A landscape with many peaks, sampled at points; each row gives a point and its height.
From any point a climber steps to the highest of the 2 points nearest to it. It stops when none of these is higher. Distance is the straight distance between rows; heights are no part of it.
Rako height 1.74: [193 137 106 138 110 154  65  98 142 111 133 108  92 152 133 145 107 124
 108 117 124 116 130 144 141 129]
Pid height 1.08: [139 111 107  96  91 185 147  95 114 111 173 132  78 122 147 143 149 120
 147 135 110 104 136 183  86 150]
lubu height 1.71: [152 133 152 150  73 108  98 153  92  97 177 172  99 107 172 139 133 108
 155 111 163 114 175  99 136  94]
vikal height 5.09: [116 143  92  89 164 192 162 127 123 173  91  96  94 160  89 140 119 168
 133 146  96 131  82 135 142 171]
mib height 1.33: [138 166 120 146 147 102 109 148 124 146  88 155 150  94 131 176 142 104
 162 125 127  62 117 149 131 126]
Fefu height 4.81: [ 83  96 158 133 159 110 103  93 152 171  87 140 140 132 143 113 146 130
 182 141 128 131 128 127 107  75]
kekug height 4.95: [ 95 157  87 118 136 121 102 110 129 102 114 156 159  99 122 191 176 114
  99 156  98  60 136 140 174  85]
Bive height 4.84: [104 108 153 109 154 100  99 146  91 122  98 123 114 182 168 109 109 108
 149 105  97 107 127 139  90 103]
muror height 5.41: [172 143 160 203 113 193 133 151 137 121 147  78 132  96  75 117 108 164
 129 136 153 112 125 135 133 151]
mig height 4.41: [129 143  89 121 149 113 157 106 143 175 124 157 146 136 118 152 103 146
 101 136 113 118 115 135 117 147]
Beni height 3.41: [ 85 112 133 136 131  75 124 122 123  70 115 143 148 112 130 125 140 113
 113 137 111 123 124 119 151 108]
Zug height 0.96: [118 159 139 163 130 122 146 129  99  62 148 105 163  95 119  82 136 110
 149 138 197 168 123 134 187  60]
foze height 1.04: [146 151 131 147 138 144 166 117 120  66 174 100 147 108 138  72 124  90
 141 117 198 212 119 142 129  80]
tobo height 5.92: [106 109 158 163 166 105 158 128 133 126 105 100 179  97 111  82 133 153
 124 151 169 200 120  75 148 120]
feki height 1.09: [ 90 171 139 160 160 120  94 157 132 113  90 139 156 110 106 171 183 121
 140 127 151  78 100 171 149 107]
biki height 5.13: [131 136 120 148 135 142 107 153 147 161 108 131 172 136 109 168 106 111
 107 137 126 110 133 121 190 112]
Miv height 4.29: [ 86 114 166 163 138 141 112 107 115 163 118 132 140 140 123 132 137 154
 143 136 153 145 144 149 134  94]
Rolu height 5.00: [160 126 131 144 132 112 165 114 112  97 157 169 164  88 122 145 141 128
 117 113 127 130 123 135  94 138]
rurum height 4.74: [145 122 146 123 161 184 110 176 126 138 108  86 120 186  71  88 100 164
 109 123 141 162 124 109 121 153]
fabi height 0.77: [167 129 106  64  48 168 134 114 117 108 177 137  55 136 175 167 116 109
 130 110 109  73 165 124  88 177]
gipiv height 0.85: [115 142 130 169 114 128 135 126 118  98 141 153 151  98  95 135 152 104
 153 149 184 143 139 153 197  82]
gimu height 4.13: [136 174  80 112 132 130  86 125 144 142  96 142 142  82 145 221 159 105
  78 154 115  38 176 124 134 127]
kod height 5.11: [158 104 151 125 143 159 119 186 127 127 128 107 100 193 139  95  85 121
 134 105 126 142 145 102  73 142]
keret height 4.02: [ 60 148 109 135 171 106 145 149 141 192  98 147 156 134 120 151 113 139
 107 138 126  81 120 147 122 143]
Supop height 3.61: [129 114 138 131 106 160 147 145  79  93 125 124 123 130  91 112 113 124
 167 143 133 139 116 126 169 139]
tiso height 3.67: [ 61 167 128 150 171 110 178 159 127 146 133 168 165 113 101 157 130 131
 108 134 144 134 123 142 159 132]
sivu height 4.89: [103 159  98 115 123 140 108 116 112 102  96 129 133 129  97 192 155 138
 101 141  95  62 116 153 159 151]
vos height 4.62: [164 137  88  89 176 146 150 117 121 177 107 123 108 153 128 141 105 140
 136 134 101 157 116 151  90 169]
nasuv height 4.71: [129 102 117 125 138 128 170 119 128 156 144 177 168 107 113 116 115 152
 109 120 126 150 102 122  81 151]
gog height 2.29: [ 70  96 145 105 160 115 186  83 147 123 131  75 111 146 106  26 160 172
 146 158 127 224  78 119 159 115]
nul height 3.14: [ 39 134 129 142 165  66 118 132 164 106 101 139 148 105 129 110 133 120
 112 155 112 148 114  99 181  91]
fafe height 2.27: [ 90 148 121 169  96 117 150 170  99 139 134 143 167  89 113 109 146 161
 136 133 141  83  74 127 163 114]
dimo height 1.93: [207 158  99 122 130 164  79 152 147 127 124 107  92 154 158 162  83  84
 146 111 123  93 135 128 114 131]
pov height 5.30: [145 137 140 164 115 152 130 113 160 107 149 143 190  94  91 138 148 139
  78 117 151 111 110 131 110 135]
Befu height 2.44: [ 67 149 111 115 193 154 182 139 147 178 129 111 127 163 129 116 140 169
 135 127 104 105  64 139 134  93]
sov height 4.33: [135  75 143  99 114 127 169 104 109 153 142 131 120 141 123  74 141 152
 139 120 111 159 118 147  66 163]
verut height 3.97: [128  86 183 124 144 148 154 152  66 110 105  92 155 158  93  83 119 145
 144 135 128 180 132  98 142 124]
soga height 2.52: [119  64 150  83 155  92 155  81 128 133 119  95 110 145 131  40 151 140
 174 151  81 238 109 142 119 107]
Veka height 2.48: [ 84 122 133 143 117  93 153 126 100 145 119 143 170  96 113  85 152 170
 165 133 146 147  65 111 153 117]
Febo height 3.58: [108 138 111 149 147 150 111 116 143 133 120 142 109 110 164 189 136 135
  94 153 120  59 172 129  94 141]
busaf height 2.19: [165 133 109 107 110 167 100 114 191 131 154 130  85 163 185 162 106  82
 126  99 136 116 166  95  89 129]
zirar height 2.32: [190 157 186 184  79 139 121 175 124  85 167 128  92  98 119 194 110 123
 121 111 127  94 190 112 114 153]
reku height 2.03: [156 128 139 142  69 147 100 172 122 107 166 156  83 110 181 173 114 120
 136 120 139  79 190  86 118 142]
Solal height 2.64: [ 71 138 131 150 193 133 161 126 154 123 138 112 136 121 151 102 139 145
 130 131 117 136  89 138 105  94]
Kagil height 3.28: [163 151 130 112 101 167 172 171  94 119 138 126 157 121  70 138  99 125
 153 122 108 102  98 143 156 128]
mezom height 3.36: [ 89  84 143  85 125  82 131  90 140 137 131 160 141 142 129  60 133  98
 175 116 131 182 112 151  93 100]
ran height 3.88: [103 115 106  90 129  56 125 105 105 108 119 160 116 125 159 120 112 109
 138 130  96 149 147 144 134 109]
vilot height 3.42: [148 162  63 107  97  96  77 101 157 122 150 155 102  90 175 185 173 112
  80 150 122  39 192 100 126  94]
Zifi height 5.56: [ 73 139 114 110 144 157 120 130 119 138  83 106 124 159  95 144 135 155
 123 140 117 111  73 132 164 153]
kuvav height 1.36: [138 103  91  97 121 156 141  76 152 114 188 146  84 115 178 100 149  95
 159 138 106 165 121 172 102 117]
tosa height 2.65: [143 144 121 109  95  97  94 147  98 114 137 154 127 154 133 155  90 100
 103  95 121  75 151 132 113 126]
Sek height 6.21: [127  94 150 157 145 107 143 115 139 139  97 128 175 139  97 126 112 138
  93 136 137 184 139  86 148 145]
Loma height 4.14: [107  98 127 117 118  88 116  52 119 183  86 131 130 136 143 143 145 148
 149 136 104 101 128 146 110 125]
sigep height 1.59: [ 84 119  76 115 156 117 138  85 151 118 154 144  78 114 165  81 141 127
 149 160 107 169 112 167 100 127]
zaret height 5.65: [159 129 187 204  99 172 112 202 137 149 107  81 153  90  60 147  91 155
 101 142 141 136 159 114 153 190]
betu height 5.73: [153  86 156  95 117 118 107 137  99 123 133 113  81 193 183 106  99 116
 120  89  90 128 150 120  69 138]
Fatuz height 5.50: [106 144 150 184 134 129 146 144 160 143 140 110 217  94  84 122 148 152
  54 128 170 134  91 125 156 153]
sife height 5.77: [115 156  92 114 140 115 100 167 140 133 104 162 181  86 105 183 146 108
 109 151 123  99 132 126 211  96]
Rud height 3.16: [138 125  98  75  86  73 128 109  85 141 118 144 112 160 142 144  96 100
 143 120  96  85 137 149 129 130]
Sug height 3.69: [157  98 144 131 116  90 100  75 118 168  96 122 110 155 155 157 123 127
 124 134 103 105 173 113  92 145]
zefil height 5.88: [167 112 179 175 122 148 137 164 109 104 105 107 163 114  82 146  96 132
 100 139 142 163 157  92 149 181]
fuvu height 2.71: [136  93  97 113  96 137 115 119 173  73 150 156 132 114 159 149 134  99
 109 138 127 124 144  74 135 122]
paro height 2.17: [188 160 129  80  86  88  99 119 120 135 128 167 111 137 174 193 117  82
 145  74 126  91 170 134  95 131]
nat height 3.00: [119 157 145 128 157 148 188 151  97 143 146 111 145 157  64 109 109 167
 129 117 116 144  88 150 140 128]
Nibeg height 2.10: [ 99 119 118 106 138 127 144 102 129 141 130  93  90 185  92  43 150 160
 145 124 135 189  53 156 143 155]
Tokim height 0.36: [158 147 112  32  31 119 147  88 120 128 165 121  56 133 227 173 153  82
 144  83 128  60 199  96  91 157]
nenav height 4.73: [133 132 130 155 174 163 105 160 138 171  86  94 142 168  94 118 103 149
 118 136 143 163 113 115 181 121]
Lek height 1.15: [150 109 129 132 131 135 138  94 155  85 186 141 109 114 170  80 133  91
 154 121 153 205 134 133 117  82]
nuso height 2.87: [129  62 152  81 126  82 127 106 124 121 147 117  94 144 171  48 127 107
 176 128 106 219 151 121 109  95]
pevev height 3.22: [134 144 104 115 124  84 115  77 138 150 119 134  92 127 179 204 119 109
  86 131 122  67 196 125  84 150]
lenu height 2.56: [208 148 155 150  89 154 134 147 111 124 160 115  81 121 119 149  82 126
 145 100 109 113 154 150  87 156]
rifuz height 1.85: [ 74 125 100  98 169  89 151  99 149 167 119 113  92 141 142  61 154 149
 162 138 100 167  69 164 122 127]
gef height 4.25: [155  70 166 100 141 124 136 142  89  99 110  96 137 154 116  46 128 156
 132 124 148 229 137  92 108 139]
zelos height 4.51: [143  80 143 111 156 146 136 153 116 136 128  87 109 197  70  38 134 173
 107 111 155 194 150 107 105 149]
Kaga height 1.70: [186 172 107 121 123  87  87 112 123 109 105 174 116  94 150 189 172  98
 144 112 134  99 151 142 115 120]
Gavo height 2.93: [ 45 144 121 145 172  66 120 127 165 169  91 128 157 129 109 104 136 161
 112 143 140 170  86 111 177 129]
Gon height 3.89: [130  95 155 108 131 119 161 131 129 153 130 137 135 175 111  68 134 114
 180  97 134 145 100 168  74 132]
Pegu height 2.82: [158 151 119 128 112 178 128 148  84 121 139  98  60 117 123 140  81 145
 139 139  95  80 139 157 113 159]
gudo height 1.34: [135 120 154  97  84 124  84 123  96  96 154 166  82 131 183 116 131 111
 157  98 143 169 146 141 113 109]
buvu height 2.46: [164 111 103  96  96 129 108 124 197  72 176 163  99 134 209 159 141  71
 122  96 127 117 145  61 105 134]
situv height 5.10: [172 162 141 199 122 158  86 182 146 121 125  92 169  85 109 123 134 127
 130 120 172  95  97 139 146 126]
Mapa height 2.53: [142 106 130 124 128 166 113 135 152  74 124 142 142 137 129 156 115  93
 108 121 149 151 144 103 117 149]
faz height 2.96: [145 121  75 149  85 112  87 106 172 117 142 144 132 105 151 160 143 108
  74 149 124  66 157  87 153 134]
zamus height 4.80: [183 155 150 178 103 189  74 204 161 141 119  94 174  81  73 175 136 108
 119 125 141  87 127 142 183 121]
gopul height 5.67: [ 63 138 169 185 153 132 180 153 158 153 115  86 205 100 106 104 153 157
  90 148 171 160  81  94 168 132]
Lufe height 2.70: [ 84 114 123 118 117  75 135 103 109 181 101 147 156 146  98  98 109 172
 129 135 116 150  91 113 170 122]
disul height 2.81: [105 132 144 132 171 129 163 130 100 130 155 117 137 137 127  72 130 174
 103 107 125 165  88 149 107  96]
fus height 3.15: [167 160 106 142 105 168 120 120 118 132 130 109  71  95 139 193 102 128
 121 150 108  43 177 140 108 166]

For each start below, name the point where the climber stops.
mib: ran
Veka: ran
fabi: Sek
Solal: rurum
gipiv: rurum
Zug: Sek
gog: Sek
